Points, in no order, along strands that fork, close into loops and pass close to each other.
In the rows, zero is written as 128.
Points whose rows are less than 157 apart are linked; no others are. Some points are linked to none.
kikod: [132 131 119 139 140 124 146 146 131 153 150 132 136  96 115 199 149 145
 196 129 118 105 135  70 156  82 125 156 132 104 168 126 158 100 110  98
 112 108 104  85 110 101 141  91 134 169  72 127 131 116 189 155 153 155]
sevo: [139 104 138 120  76 144 178 126 141 147 136  31  89 153 157  95 105 102
 135 111 174 165 144 104 133 160 137 120 156 121  82 105  89 141 151 140
 130 145 135 128 172 143 143 155 138 165 169 116 118 155 101 137 135 122]
bof: [171 106 140 134 125 115 140 170 185 116 119 177 162 103 126 145 180  78
 123  92  65 150  71  96  72 116 122 163 111  84 119 196 157 153 110 142
 111 119 107 160  78 160 163 143 170 122  85 109 151 140 139 136 148 148]
Luze: [ 94 153 150 141  72 151 168 105 123 107  93  86  78  84 141  88 116  86
 105 119 191 148 123 179 136 151 123 124 123 117  96 115  88 134 135 130
 120 141 135 140 106 146  85 142  78 150 165  93 112 194  85 109 107 133]
vebu: [151  79 138 100 102  89 152 143 144 129 134  93 135 159 141 158 104 108
 149 118  95 115 132  78 108 111 128 148 142 117  71 147 121 130 147 120
 115 130  99  98 119 119 125 130 145 169 145  83 153 102 172 122 153 162]
vuva: [188 100  83  95 142 129 125 162 192 134 156  53 144 165 130 130 164 151
 114 123 131 145 101 100  94 190  95 136 172 104 123 135 167 125 156 148
 125 134 153 148 153 170 115 135 141 110 154 132  74 119 124 145 102 135]
pago: [108 154 161 155 174 124 114 118 109  97 172 225 166 109 126 131 176 102
 119 142  89  98 119 131 152  87 157 140 111 121 174 154 213 183 110 138
 124 150  94 123 125 106 122 170 146 120  79 144 145 152  79 161 164 128]
pego: [142 146 114 137 125 122 108 135 130 132 106 177 141  87 132 175 119 107
 167  99 121 150 151 112 102  86 118 148 118 155 141 118  79  56  95  99
 119  94 138 125  71 137 120  90 115 136  91  84 151  93 202 120  90 130]
Tir: [147 147  97 140 181 135  92 148 109 153 125 188 148 148 111 176 131 195
 137 134 101 116 164 103 127 121 109 101 122 122 188 122 149 110 112 109
 145 105 164 138 124 124 163  89 138  96  83 176 125  86 160 120 106  85]
pidan: [157 128 103 113 110 122 159 180 182 162 157  73 110 164  85 176 174 128
 124 114 127 107  71  77 112 172  96 142 132  75 120 144  85 143 134 159
 165 130 150 166 184  88 163 143 139 136  99 139 105 169 121 139 104 120]
lisi: [136 131 150 141 170  95  99 141 136 100 136 225 169 152 107 131 146 166
  78 128  64 100 110 148 111  93 115 132  82 105 161 171 161 173 120 144
 143 129  91 166 105 135 133 135 139  92 105 142 132  85  97 112 118 119]
Subup: [147 164  98 138 174 130  96 146 172 141 163 158 114 136  81 140 197 162
  88 137 124  87  78 137 134 149  86 127 121  97 194 140 149 155 101 163
 162 123 158 181 155 108 139 140  92  72  72 151  65 172  81 138  99 125]
gir: [134 124 118 116 100 132 156 148 113 187 133  74  93 161 121 144 100 133
 143 117 156 152 134  69 138 142 120 101 147 133  95 115  33  94 124 145
 186 123 169 131 191  60 177 129 136 153 134 137 144 147 134 126 127 101]
Kun: [142 118 125 116 115 105 136 149 111 144  98 109 102 145 112 154  66 110
 135 114 123 125 144 110 134  79 135 144 123 145  87 113  48  72 115  99
 139 117 132 114 118 109  98  91  83 171 143  55 146  99 190  98 130 151]
Larev: [114 116 127 139  76 181 153 127 136 123 112 123 107  46 182  96 142  66
 131 105 165 224 144 130 117 161 146 119 155 130 135 120 138 121 101 115
 104 143 157 143 109 182 162 141 166 112 128 145 138 172 110 172 125 119]
Kof: [152 134 125 140 149  99 110 152 123 130 118 190 171 119 106 195 112 143
 162 111 102 119 159  93 117  80 120 150 101 138 138 130  96  78  94 102
 119 109 116 120  76 127 130  76 122 139  79  99 154  64 204 115 102 138]
teke: [152 151  99 145 173 151 103 134 157 112 137 154 150  59 138 162 171 134
 177 124 120 138 117 107 121 126 114 145 149 125 185 126 209  94 115  94
 119 116 147 148  95 184 114  86 145  99  86 112 102 117 167 168 102 151]
tobe: [ 88 155 162 140 106 100 146 123 109 121  86 198 121 110  99 147 102  76
 119 106 116 120 103 156 116  77 139 150  72 119 107 176  64 117  95 137
 152 109  87 145  92  67 120 123 112 150  91 100 164 152 140  78 129 125]
zezuv: [155 127 125 142 159 100 114 143 136 122 130 159 169 112 128 192 126 159
 178 139  99  95 147  99 139  70 116 157 130 123 171 138 176 106 119  81
 111 114  96 103  80 144 116  85 126 144  87 121 140  59 188 133 138 164]
niros: [ 72 149 168 121 150 121 129  87 115 108 134 119 114 117 114  84 124  99
 103 151 160  82 124 180 152 122 153 126 112 133 140 121 142 166 141 145
 120 156 105 135 141  80  93 144 107 122 137 116 103 181  74 113 151 127]
fem: [169  79 130  96 149  77 135 146 155 104 158  94 176 208 124 135 130 157
 120 144  83  82 136 109 117 132 123 150 137 115 110 160 188 178 167 136
  81 143  77 109 137 160  94 147 156 146 167 119 125  79 124 129 162 157]
mez: [145 104 124 112 150  90 104  90 107 115 143  64 150 179 128  83  95 187
 128 151 134  65 157 179 155 124 125 111 146 166 121 101 183 160 184 126
  85 141 115  91 160 157  84 137 104 131 188 135 108  73 117 103 157 134]
les: [ 98 126 121 135 133 147 127 121 106 125 142 121 131  85 164 123 147 118
 163 142 148 142 138 107 143 128 167 122 162 129 171 103 173 117 123 108
 102 134 127 108 126 113 134 126 173 126 115 145 136 151 137 177 150 133]
teni: [135  85 146 103 128  72 134 136  93 133 135 119 160 242 108 116  64 150
  93 126  83 114 147 109 112 110 131 123 114 139  74 154 104 165 144 148
 130 134  99 116 161  94 132 143 143 149 170 151 168  65 123 102 154 125]
lupof: [132 134 101 145 158 116  81 109 101 119 130 121 159 107 128 148 113 185
 183 139 128  66 152 136 163  98 134 135 147 159 168  86 197 106 155  88
 100 114 118  70 114 161  91  87  99 131 148 119 118  48 186 121 126 147]
Vadev: [ 82 155 167 137 111 155 138  91 106  86  91 127 105  97 133  56 111 102
  89 142 191 129 126 235 138 150 120 126  95 142 107 113 107 155 147 126
 117 172 118 143 108 143  89 154  63 118 178 112 108 182  55 105 119 129]
teti: [137 128  96 135 156 133 127 136 124 163 156 104 131 127 113 174 145 174
 187 141 131 103 148  89 165 119 126 124 153 117 188 102 167 107 128 108
 134 105 145  91 143 105 152  92 133 147  87 161 112 105 181 149 135 127]
namiv: [ 66 129 176 131  98 135 156 110  88 124 116 126  97 124 141  96  77  85
 106 136 165 152 137 173 124 112 186 120  99 132  95 126 102 145 132 120
 115 143  87 106 140  60 128 143 123 160 143 130 170 181  87 112 160 127]
vod: [141 153 121 134 130  97 131 138 179  95 118 141 128  95 121 146 173 107
 130 115 110 102  85 141 118 113 114 167 132  93 127 149 143 126 122 130
 137 109 121 152  87 159  62 119 101 146 101  78  86 153 151  98 117 174]
Nuku: [103 151 158 152 124 156 109 104 112  84 101 197 146 116 145  67 143 112
  62 136 113 179 124 197 108 148 118 121  90 139 117 135 140 167 121 140
 133 150 113 163 102 197 124 159 118  67 160 142 135 124  64 123 118 120]
bage: [ 79  90 154 126 101 152 145 115  80 163 126 112 110 103 169 106  96 101
 162 125 151 176 167 104 127 119 174 114 141 149 114 119 124 116 114 113
  91 123 103  67 131  74 167 138 189 162 123 154 179 142 150 149 171 126]
muda: [ 73 155 147 139 130 151 144 112  84 161 110 180 121  74 130 163 123 108
 164 140 147 140 129 109 142  90 158 142  99 120 163 128 125 105  85 105
 136 126 101 112 109  37 141 119 155 145  70 144 166 178 153 126 159 128]
puv: [123 124 107 131 124 119 122  98  94 134 121  47 108 132 116 105  88 160
 149 145 184  80 142 145 165 117 117 110 151 168  96  80 124  99 173 115
 129 134 134  96 153 134  94 112  77 145 184  91  92 105 153 113 121 140]
Dag: [107 149 161 135 121 125 109 114 106  93 104 233 146 102 140 116 126  91
 109 114  98 140 119 179 102  82 156 150  66 139 127 171 129 144  98 124
 130 116  81 138  80 133 129 140 142 111 118 120 167 109 121 118 139 138]
zuk: [113 131 117 111 133 110 136 136 121 140 133 136 134 155 111 135 127 139
 114 136 111 126 122 111 129 141 135 113 118 113 124 134 109 131 123 149
 144 118 134 134 153  85 154 138 153 126 119 164 143 124 118 130 129 117]
Nefoz: [144 118  99 135 160 137  72 114  71 139 103 153 152 163 138 133  92 192
 151 136 114 133 193 149 133 126 143  88 134 182 157  98 156  93 140  99
 106  97 158  85 119 158 150  96 140 114 153 178 155  29 175 115 121  90]
luma: [101 132 132 135 149 117 140  97  92 163 147 105 117 157 105 156 103 156
 163 156 150  72 147 117 190  89 139 123 123 113 167 113 137 138 147 111
 141 125 120  69 160  51 117 123 116 169 111 144 131 139 150 122 169 123]
lito: [131 148  85 129 141 165 130 136 144 171 143  83  99 104 127 141 165 148
 163 134 166 141 126  92 143 183 117 109 177 113 181  99 141 101 119 136
 150 117 186 142 161 107 162 112 146 112  97 171  82 161 132 169 106 109]
raraf: [164 105 126 138 163  82 105 154 145 101 136 189 178 194  94 140 145 189
  74 122  56  77 101 144  91 120 100 134  94  98 138 179 142 168 132 160
 143 121 100 171 111 139 129 128 124  98 111 150 111  65 113  98 109 113]
nes: [129 169 114 142 118 144 116 130 132 145  93 165 116  46 139 188 142 109
 180 106 146 137 137 124 123 113 127 151 122 145 157 113  85  47  96  96
 145 101 143 140  79 129 118  90 115 129  80  90 128 131 197 125  85 126]
masol: [ 90 106 160 113 116 138 125 112  75 109 111 154 151 161 162  69  79 137
  92 143 125 188 175 163 120 153 150 100 103 147  95 138 135 164 133 136
 106 135 111 102 141 133 149 142 158 113 168 183 195  97  93 140 159 113]
gegu: [144 112 146 129 142 122  94 114 118  76 132 192 185 136 148 104 131 137
 107 141  77 132 145 164 104 109 135 142 106 149 136 151 200 161 135 114
 105 129  91 126  92 187 114 127 155  87 150 139 155  70 122 139 138 155]
difut: [ 74 171 137 136 146 158  95  97  73 115  90 160 125 107 109 100  98 147
 117 152 179 126 150 198 152 127 147 106 104 159 156 106 113 110 128 129
 151 142 126 138 131  98 120 126 107  91 139 150 130 138  96  98 117  89]
pum: [165 150  92 132 170 120  96 151 135 135 132 178 152 161 100 188 142 179
 120 127  99  97 133 116 111 125  86 127 112 113 170 138 140 109 120 127
 152 107 147 171 111 142 141  88 110  93  93 157  93  84 151 113  82 107]
veze: [ 80 149 159 143 118 153 119  91 104  90 107 153 127 112 141  44 123 118
  63 142 161 157 136 210 137 166 119 108  98 144 114 122 120 176 126 144
 124 166 128 161 128 160 112 167  94  90 175 146 127 153  47 110 118 111]
reg: [106 103 142 134  79 140 152 127 115 161 116 128 108  96 150 138  99  83
 167 107 140 187 159  99 100 107 146 128 126 155  84 143  86  84 100 105
 103 119 108  89 102  89 172 128 177 159 120 126 188 140 176 135 161 131]
mem: [176  73 132  96 132  83 145 155 151 121 149  89 171 192 124 156 114 136
 141 124  85 115 133  80 105 136 126 148 146 109  81 155 148 157 158 129
 110 135  95 101 135 145 124 144 160 161 158 104 140  72 164 128 154 160]
muso: [122 146 122 128 113 128 130 117 111 118  86 119 111 143 113 113  74 133
  97 142 153 136 136 172 143 131 109 116 113 153  94 107  53 104 128 137
 139 140 132 139 126 142 102 121  63 125 168 106 125 128 102  93  89 119]
rutek: [140 155 108 133 125 161 108 123 122 141 105 147 120 114 128 141 114 143
 138 131 133 164 158 126 123 151 116 106 130 162 134 112  86  66 118 118
 145 112 168 148 111 141 157 105 119 104 134 150 125  99 132 121  69  90]
kes: [174 110  95 128 146 144 116 153 193 123 149  98 160  79 148 161 169 118
 182 113 116 165 119  73 103 140 109 143 174 118 144 133 206  95 121  91
 107 115 147 124  93 189 133  92 163 121 108 107 109 111 182 181 126 157]
moked: [140 112 131 103  86  91 179 142 146 153 128  62 101 187 101 142 106 103
 105 121 126 106  90  91 118 119 114 130 128 103  52 137  43 135 140 158
 162 133 132 155 182  91 118 151 115 170 160  78 124 154 116  93 134 142]
lukib: [119 147 156 153 151 141 125 125 147 103 165 201 141  76 139 136 191  80
 140 129 107 111  98 117 141  98 148 157 130 125 160 149 212 163 103 127
 109 143 111 125 110 134 111 140 140 114  83 106 128 178 107 156 152 164]
gek: [136 144 118 115  76 147 159 119 161 149 133  46  75 120 133 113 130 119
 112 135 195 139 107 132 147 167 107 109 154 124 108 102  54 115 123 163
 162 135 172 160 165 113 118 133  97 132 154 111  83 186  86 123  86 100]
Bufim: [138 125 147 123 110  94 134 125 150 101  93 151 136 150 112 122 118 109
  85 113  95 126  99 152  98 120 122 155  91 125  76 166  81 146 119 158
 136 116  96 151 106 168 101 140 105 139 144 107 132 117 112  89 115 137]
tif: [117 147 124 138 132 150 128 148 152 129 148 179 116 113 131 108 182  98
  91 120 115 151  82 117 112 151 149 117 114 106 134 151 126 168 103 171
 149 134 146 177 153 108 172 166 158  89  95 153 129 184  71 152 124  93]
mumi: [148  89 116 122 119 116 132 109 101 160 149  43 117 196 139 114  94 165
 158 119 144 125 161  94 159 145 134 109 171 144 108 105 111 127 160 131
 133 127 141  82 188 127 152 137 159 167 166 147 131  97 151 142 156 118]
Zet: [ 97 135 132 125 146 119 113 105  79 117 115 137 136 134 132 129  95 147
 144 144 137  91 147 158 137  91 156 130 124 143 123 119 135 115 144 110
 120 131  99  93 114 116  87 113 118 139 153 121 144  99 150 126 136 144]
busa: [118 118 106 132 143 115  91  80  89 134 140  63 127 151 123 101 103 186
 154 156 167  70 147 159 175 124 124  99 145 178 145  70 169 132 177 105
 117 129 139  71 169 117 102 121  99 140 182 142  95  88 143 102 147 119]
Kul: [156 101 119 104 120  70 150 155 141 142 142  80 131 216  78 138 122 143
  93 135 102  84  91 100 108 135 100 138 109 102  76 154  72 171 149 192
 153 141 117 156 178  99 111 152 116 149 160 118 117 120  96  93 123 134]
zav: [105 114 136 126  56 167 178 131 136 139 114 115  90  70 166 114 129  64
 129  99 157 206 129 119 108 155 136 123 138 117 108 132  89 106  93 132
 122 122 150 139 115 136 179 142 155 133 129 142 154 188 114 145 124 115]
pali: [148 144 142 132 103  95 129 125 135 103  82 130 123 177 109 100  87 129
  60 133 114 137 123 182 124 132  92 137 105 136  53 137  60 131 130 153
 129 143 131 149 117 170  77 143  54 131 186  90 121 115 104  82  90 128]
vinub: [119 106 137 116 121 153 120 116 109 107 130 127 147 128 171  72 124 136
 100 135 130 188 174 157 117 168 151  99 143 151 116 122 159 161 134 126
  98 145 136 119 137 178 147 149 163 108 152 169 165 102 100 170 138 117]
Razo: [109 137 158 126 157  97 149 126 159 127 157 126 112 141 103 139 165 119
 119 159 129  46 100 123 162 110 127 162 118  80 155 139 167 175 139 138
 127 136 104 127 144  76  84 132 107 142 105 114  97 181  99 130 162 163]
sop: [108 128 139 115  95 171 151 130 123 135 130  97 101 122 155  60 125 117
  83 125 171 202 143 146 139 204 136  86 139 128 117 115  94 153 125 157
 128 147 168 153 174 140 163 169 165 120 152 183 145 159  56 154 126  89]
pero: [113  79 164 101 110  98 135 132  90 121 119 131 153 193 137 103  63 126
 104 137  94 159 164 133 107 120 145 117 101 142  62 151 104 160 137 129
  99 131  85  90 147 114 144 155 154 140 177 150 197  83 107 117 157 137]
bon: [120 162 125 138 164 140 117 148 141 142 157 174 117 128  82 154 187 149
  98 137 124  87  88 116 161 115 123 137 104  84 193 148 144 166  91 142
 157 123 137 157 150  72 157 132 122 110  46 166 100 179  88 146 124 122]
Dosam: [150 169 112 137 170 127  84 123 170 120 154 168 135 104  99 139 177 153
 104 140 127  85  81 157 129 143  92 141 126 117 184 137 172 138 117 147
 145 123 142 186 117 148  98 116  96  63  90 122  61 145  97 129  92 137]
led: [178 108 110 109  93 118 157 142 165 139 109  91 118 141 108 155 111  89
 114  89  99 178 115  98  98 143  94 126 141 125  64 135  31  79 113 128
 148 116 158 148 104 153 141 112  94 150 142  83 135 132 156 108 103 122]
Tib: [130 100 135 113 138 128 145 141 135 122 165 112 137 126 149 135 144 118
 161 130 110 114 129  95 138 123 144 149 148  98 149 126 192 158 146 115
 100 140 108  96 138 127 129 130 158 141 121 133 132 135 129 164 167 156]
roz: [ 98 136 173 158 114 111 120 127 100 125  90 241 138  91 125 148 121  78
 133 103  96 130 110 150 101  58 144 166  67 131 146 177 117 135  83 115
 132 109  73 132  70  93 127 126 146 139  80 112 183 133 161 100 150 139]
kip: [123  88 155 111 119 109 156 141 124 125 154  84 125 148 164 111 117 104
 169 134 108 103 140  80 144 123 159 148 148 105 120 121 190 151 164 105
  80 137  83  64 140 113 125 152 184 178 138 123 150 128 141 159 195 161]
Kimek: [139 148 107 115 101 135 159 140 163 151 140  87  92 148 111 141 151 118
 113 121 156 132  85  97 125 184 100 124 137 102 117 125  61 116 127 175
 178 130 167 177 178  92 156 137 131 131 131 146  93 183  95 132  94 105]
vekep: [161 119  97 109 163 133 102 130 166 109 161  93 147 132 134 111 167 160
 118 139 136 119 111 127 120 167 104 128 168 135 158 121 209 148 150 128
 104 128 149 147 141 188 106 134 141  82 141 143  85 115 114 160 122 135]
daza: [161 124 129 114 132 100 162 179 188 131 166 101 130 170  87 168 186 130
 110 124 112  78  61  90 120 145  90 161 124  66 133 151 132 165 142 149
 129 135 127 143 159 107 132 145 124 139  95 129 100 164 113 128 123 149]
puva: [147 131  85 132 147 169 130 153 142 174 160  89 115 121 129 160 160 170
 184 127 144 145 136  65 152 166 124 113 166 110 190 111 163 106 132 115
 136 111 191 112 169 113 171 108 158 132  87 169 104 134 168 181 134 113]
kif: [141 123 100 145  89 164 135 120 132 145 104  79  86  91 136 116  88 109
 142 110 156 190 169 126 134 170  98 113 147 158  88  84  58  62 111 118
 117 139 181 124  98 181 128 115  68 146 170  76 136 122 145 123  77 108]
Popom: [183 127 106 137 168 100 105 171 164 124 146 161 172 182  89 177 160 187
  81 121  83 101  94 117  88 129  64 131 107 100 151 160 143 140 132 152
 143 117 131 184 109 154 130 109 108  92  98 141  85  77 126 103  85 109]
roban: [ 75  96 172 113  85 142 165 120  79 130 115 101 105 136 172  80  76  88
 121 127 158 174 167 142 127 114 175 114 126 133  92 124 120 157 141 116
  91 143  96  79 150  99 140 155 172 173 138 145 181 155 105 144 179 133]
fen: [ 96 134 110 137 149 170 104 107  92 124 126 127 126  84 152  91 144 152
 152 145 155 141 156 139 153 143 162  95 156 159 176  88 174 126 142 111
 116 136 159 109 140 138 133 125 148 104 120 161 124 140 130 163 146 116]
zili: [150 118 103 109  98 142 156 148 149 179 139  85  95 129 114 174 123 119
 169 110 145 161 138  58 120 150 113 113 156 125 110 111  50  69 112 134
 167 121 168 139 142  86 174 111 122 151 119 117 127 146 173 131 103 108]
sevik: [ 61 140 135 132 152 157 104  99  55 113 101 123 123 129 135  96  80 160
 130 165 170 112 164 200 151 109 166 104 107 165 144  99 143 114 149 114
 122 141 106  80 141  96 109 122 112 120 157 155 155 110 127 107 153 122]
tusi: [ 92 133 143 131  73 166 167 118 125 140 113  93  84 101 159  84 110  78
 100 112 165 207 135 144 130 176 134  98 120 120 104 116  67 140 106 147
 136 146 151 148 141 121 166 160 138 141 153 159 147 191  65 135 113  86]
kipa: [ 99  88 175 110 102 111 155 107  92 121 135  90 131 143 176  84  95  99
 142 145 132 129 156 123 130 109 173 137 141 125  93 118 167 165 164 103
  71 142  78  65 137 118 119 153 175 177 151 122 166 135 123 150 187 157]
Bizek: [125 131 129 118 130  93 119 126 146 101 125 115 140 127 123 133 133 128
 136 139 117  83 122 142 137 112 144 147 126 117 116 128 147 135 151 121
 114 123  96 121 105 149  73 115 103 137 134  97 108 111 147 106 132 169]
Gosud: [145 132 103 132  86 141 139 127 144 152  98 123  89 109 115 149  95  97
 127 108 134 182 142 127 124 136 101 119 127 144  86 118  18  44  86 119
 142 119 175 155  93 150 133  97  71 141 134  74 147 137 153 111  76 101]
Vadu: [148  85 138 102 102  84 144 158 120 141 113 116 119 164 114 145  68 114
 125 106  84 142 147  94 106  91 122 140 122 139  59 139  52 102 117 110
 121 122 107 119 114 117 134 108 111 165 151  81 172  89 182 103 142 150]
vunap: [119 153 107 119 132 140 137 127 131 148 132 115 107 143 121 150 143 148
 138 141 150 128 122 119 148 151 117 106 134 113 159 122  97 106 120 154
 164 120 161 151 163  87 140 120 128 118 114 161 101 160 121 134 110 112]
Beva: [106 132 140 123  97 104 140 130 134 128  97 160 114 140 122 133 106  88
 102 109 104 150 103 148 106 109 134 131  86 124  79 167  59 121 101 153
 152 116 106 146 114 101 145 137 109 140 132 115 159 133 111  94 118 119]
poni: [129 112 128 127 105 156 138 121 145 108 127 104 128  93 172 104 137 111
 126 125 146 193 148 134 118 174 125 119 157 133 121 109 146 126 128 114
  95 143 147 129 116 198 144 135 147 113 154 146 131 126 107 157 111 127]
pevud: [161  94 110  93 132  78 134 133 123 151 143  73 141 235  98 117  81 167
  92 131 105 102 132 104 127 128 102 117 137 129  77 134  86 155 153 162
 150 136 126 143 187 118 131 150 124 135 177 135 128  84 120 103 142 127]
tize: [107 170 133 135 121 116 133 116 162 105 106 160 108  87 126 133 165  93
 124 113 125 115  75 158 132 118 136 156 128 111 136 150 109 115 119 139
 145 116 126 161  96 127  93 137 102 117 100  83  91 182 119 111 113 144]
visip: [129 142 160 159 167 118  91 144 104 101 152 252 167 130 127 124 160 135
 108 125  57 116 119 133 124  83 135 124  89 131 173 169 202 189 100 138
 138 134  89 146 112 123 137 152 155  98  82 149 154 102 103 142 145 126]
difo: [124 101 102 143 127 163 108 104  96 143 139  38 119 107 162  73 118 176
 159 129 185 142 176 132 173 165 142  87 175 186 146  66 167 131 172  91
 107 124 164  64 150 165 135 130 136 137 165 164 113  93 153 149 140 109]
Vada: [122 125 120 103 146 115 111 126 113 121 139 140 144 182 123 122 113 159
 107 136  98 123 142 137 126 138 134 105 132 120 149 134 148 163 142 138
 127 129 131 129 154 121 132 137 147 113 136 171 140  96 118 131 133 112]
Rami: [113 146 159 152 130 131 145 139 156 105 143 202 131  86 134 123 188  53
 129 109 100 107  69 119 107  89 143 169 113  95 140 171 177 174 105 142
 125 140 104 147  95 123 124 150 141 137  72  99 134 194  99 137 168 156]
ven: [ 89 190 132 145 134 168  95 101 101 112  89 180 109  80 125 102 126 137
 122 141 161 131 112 197 141 135 131 120 108 160 156 106 100 100 119 123
 167 131 129 160 114 125 118 128  95  76 128 131 104 149  97 102  91  95]
bigiv: [124 137 151 138 142 141  97 108 113  76 113 214 163 117 147  83 138 121
  80 135  90 160 125 183 102 113 135 127  92 146 127 151 167 161 120 121
 128 129 100 143  98 180 125 145 131  71 141 134 149  94  93 135 125 134]
Kurib: [173 107 100 132  93 153 143 127 167 123 112  64 111  91 150 124 113 104
 151 103 142 183 157 111 118 154 106 127 168 136  77 101 102  75 132 100
 115 134 159 121  92 204 110 112  91 153 161  82 108 111 174 141  93 138]
kaza: [153  93 126 104 141  91 122 114 143 103 146  76 159 204 135 101 111 172
 109 151 118  91 150 144 126 141 117 137 149 133 106 132 169 166 177 139
  99 143 106 112 156 176  86 150 122 117 198 139 106  83 107 118 139 155]
Maf: [ 79 138 177 135 168 108 161 102 135 124 152 112 103 123 109 104 136  84
 106 170 155  35 122 152 171 110 156 157 120 103 152 117 170 186 150 137
 118 160 104 103 149  55  79 147 115 139 109 102  94 215  69 121 179 144]
lunug: [157 132 110 142 197 130  92 128 172 102 166 150 158 106 114 122 180 154
 125 148 124  90  91 141 129 134  99 150 151 134 182 137 240 148 132 132
 112 136 147 160 121 195  80 117 113  64 115 102  74 132 105 149 117 165]
Dapos: [114 193 118 139 130 144 109 100 148 109  99 157 113  73 112 130 152 127
 117 131 151 120  88 171 139 138 111 132 121 131 151 121  87  89 114 130
 174 120 143 170 111 131 104 115  94  99 121 108  84 164 123 108  78 123]
tos: [140 147 141 132 155 106 151 158 190 133 166 126 105 149  85 146 197 117
  93 140 119  48  59 117 144 120 101 181 123  71 154 153 147 181 119 152
 130 149 120 147 153  92 112 137 103 129  84 119  82 205  75 136 144 162]
rura: [133 116 119 115  84 147 150 138 135 176 125 123 112 102 131 157 116 102
 177 103 132 198 148  70  97 128 118 125 138 156  94 135  50  48  85 117
 123 116 139 117 102  95 191 117 151 156 114 118 164 137 184 137 127 115]
zubi: [142 126 125 112 114 165 135 146 170 118 138 153 125 105 139 117 178  90
 102 118 118 173  89 113  89 164 136 124 133 103 122 144 126 148 111 156
 133 128 139 175 136 148 168 148 176 105 118 150 129 170  94 157 116 107]
mar: [152  97 114 130 121 141 122 104 101 147 151  31 113 171 153  81  94 170
 142 125 164 134 171 123 158 174 137  99 168 165 115  87 140 136 175 129
 116 124 152  79 177 171 147 139 149 148 177 155 112  94 130 146 145 120]
Kile: [158 112 127 103  75 107 177 143 168 136 120  74 114 158 120 144 133  88
 109 109 116 149  97  95 107 140 113 130 135 101  52 150  65 124 126 156
 145 130 133 145 137 122 135 141 122 160 152  89 128 159 127 106 115 140]
zuze: [104 163 135 151 156 150 115 134 124 130 147 219 127 101 107 120 177 113
  98 129 112 127  94 129 131 119 150 111  92  97 162 157 135 161  92 172
 172 139 130 172 155  78 164 168 143  89  63 161 130 189  75 147 134  97]
ziniz: [151 136 102 135 174 126  77 139  79 164 123 192 156 179 113 168  92 202
 160 137  97 124 201 122 128 109 134  88 113 169 178 103 125  86 122 115
 120  95 172 113 118 125 164  83 131 102 117 182 150  48 190 103 112  60]
kikif: [149 112 138 135 143 132 105 147 142 117 122 209 160 123 135 143 145 121
 107 106  76 165 117 112  66 130 115 122  94 127 121 167 135 133 123 136
 138 109 123 179  99 145 173 128 175  91  99 156 156  90 129 125 111 104]
Zeg: [132 167 103 148 139 162 113 122 152 127 104 150 124  22 143 170 166 113
 181 116 145 142 128 118 128 127 122 155 146 144 177 109 147  60 109  88
 140 103 156 144  81 162 105  87 123 112  79  94 104 135 188 134  85 145]
nole: [ 83 141 122 152 115 183 123  99  75 136  84 115 101  34 158 126 116 124
 181 139 195 134 143 154 139 112 170 124 137 163 149  74 121  55 117  85
 118 116 123  82  98 117 109 106 106 145 125 103 126 146 166 130 127 127]
nonat: [143 131 146 136 122 117 160 182 176 123 136 174 132 108 107 159 199  75
 117  95  80 112  55  99  90 108 124 176 104  63 123 187 143 175 110 157
 126 127 105 159 102 122 160 148 148 140  70 108 149 168 117 133 161 146]
repe: [183 107 103 118 111 143 134 153 190 123 137  68 141  93 154 148 154 111
 160 106 129 178 130  94 100 163 110 137 180 128 108 121 146  84 136 108
 121 119 150 116 101 203 123 110 126 135 129  98 101 122 167 154 102 141]
Tefo: [131 159 120 144 169 106  95 127 114 106 118 163 156 113 116 161 125 178
 167 141 118  52 137 151 159  80 121 147 129 145 180 117 186 107 147  90
 114 116 104 104  87 161  74  87  86 119 112 104 108  66 177 115 113 162]
Sas: [116 133  90 142 146 163  93  99  95 135 134  70 117  77 139  85 145 185
 163 141 187 114 146 151 167 160 127  80 170 177 187  59 186 122 156  93
 114 127 184  88 145 145 123 110 128 107 150 170  83 121 141 139 124 104]
zakoz: [ 63 147 173 125 127 134 143  90 101 122 123 128  97 122 132  91 119  83
  95 143 162 110 129 173 133 112 181 118 105 113 122 128 114 151 131 132
 142 139  93 120 142  62 105 141 126 141 124 122 140 206  86 109 156 124]
seden: [149 105 102 131 164 107  75 114  87 129 137 122 166 164 125 146  84 195
 156 139  95  82 177 135 151 104 138 113 141 168 149 103 184 125 154  98
  97 114 130  64 130 148 118  97 122 136 163 152 139  21 183 112 139 126]
kena: [114 159 121 138  93 153 127 107 127 121 101  78  80  83 128 106 106 131
 116 148 203 133 127 177 152 157 117  98 137 150 124  93  70 112 138 133
 146 146 145 141 128 128 102 125  72 123 155 104  99 173  86 110  77 104]
tud: [135 108 112 122 124 117 145 124  98 189 137  49  97 203 117 142  85 159
 143 123 152 108 139  73 158 131 125 101 154 136  97  99  69 108 153 145
 177 127 169 119 198  70 165 131 137 173 148 137 129 124 132 129 155 116]
dema: [125 114 137 118 162 110  98 116  94  95 149 175 173 170 136 118 112 162
 105 144  77 105 144 153 132 111 147 121 118 130 144 150 199 176 142 124
 102 132  99 111 123 146 112 140 166 101 148 166 161  67 121 135 163 131]
fona: [162  99 136 112  85 139 150 162 171 111 128 142 148 109 148 130 166  75
 122  97  98 181  98 106  78 141 121 149 129 100  91 162 140 141 118 135
 108 126 127 147 111 154 170 144 187 119 120 130 155 152 126 151 140 135]
bige: [125 123 124 136 121 117 134 115 107 160 118  65  99 150 130 139  84 132
 150 137 145  96 139  99 150  92 140 121 142 139  93  92  81  87 139 115
 141 121 126  98 150 106  97 106  89 159 155  74 116 114 170 112 128 143]

A piece is two or more points that can be reached from each other along the links. Count, over all rows, the pieces, the separate loops (a circle has one, a figure eight two, a Y none), the forks (points with three links) and the tips (points with one).
pieces | 3
loops | 5
forks | 6
tips | 2

Name the points in between on the shortest way along the links from the first point to the second, in order.
lito, reg | vunap > Kimek > pidan > daza > tos > Razo > Maf > niros > zakoz > namiv > roban > bage
pum, zuze | Popom > raraf > lisi > visip > pago > lukib > Rami > nonat > bof > fona > zubi > tif
Kof, kena | zezuv > kikod > teti > puva > lito > vunap > Kimek > gek
mumi, namiv | tud > gir > zili > rura > reg > bage > roban
nes, seden | pego > Kof > zezuv > Tefo > lupof
les, reg | Tib > kip > kipa > roban > bage
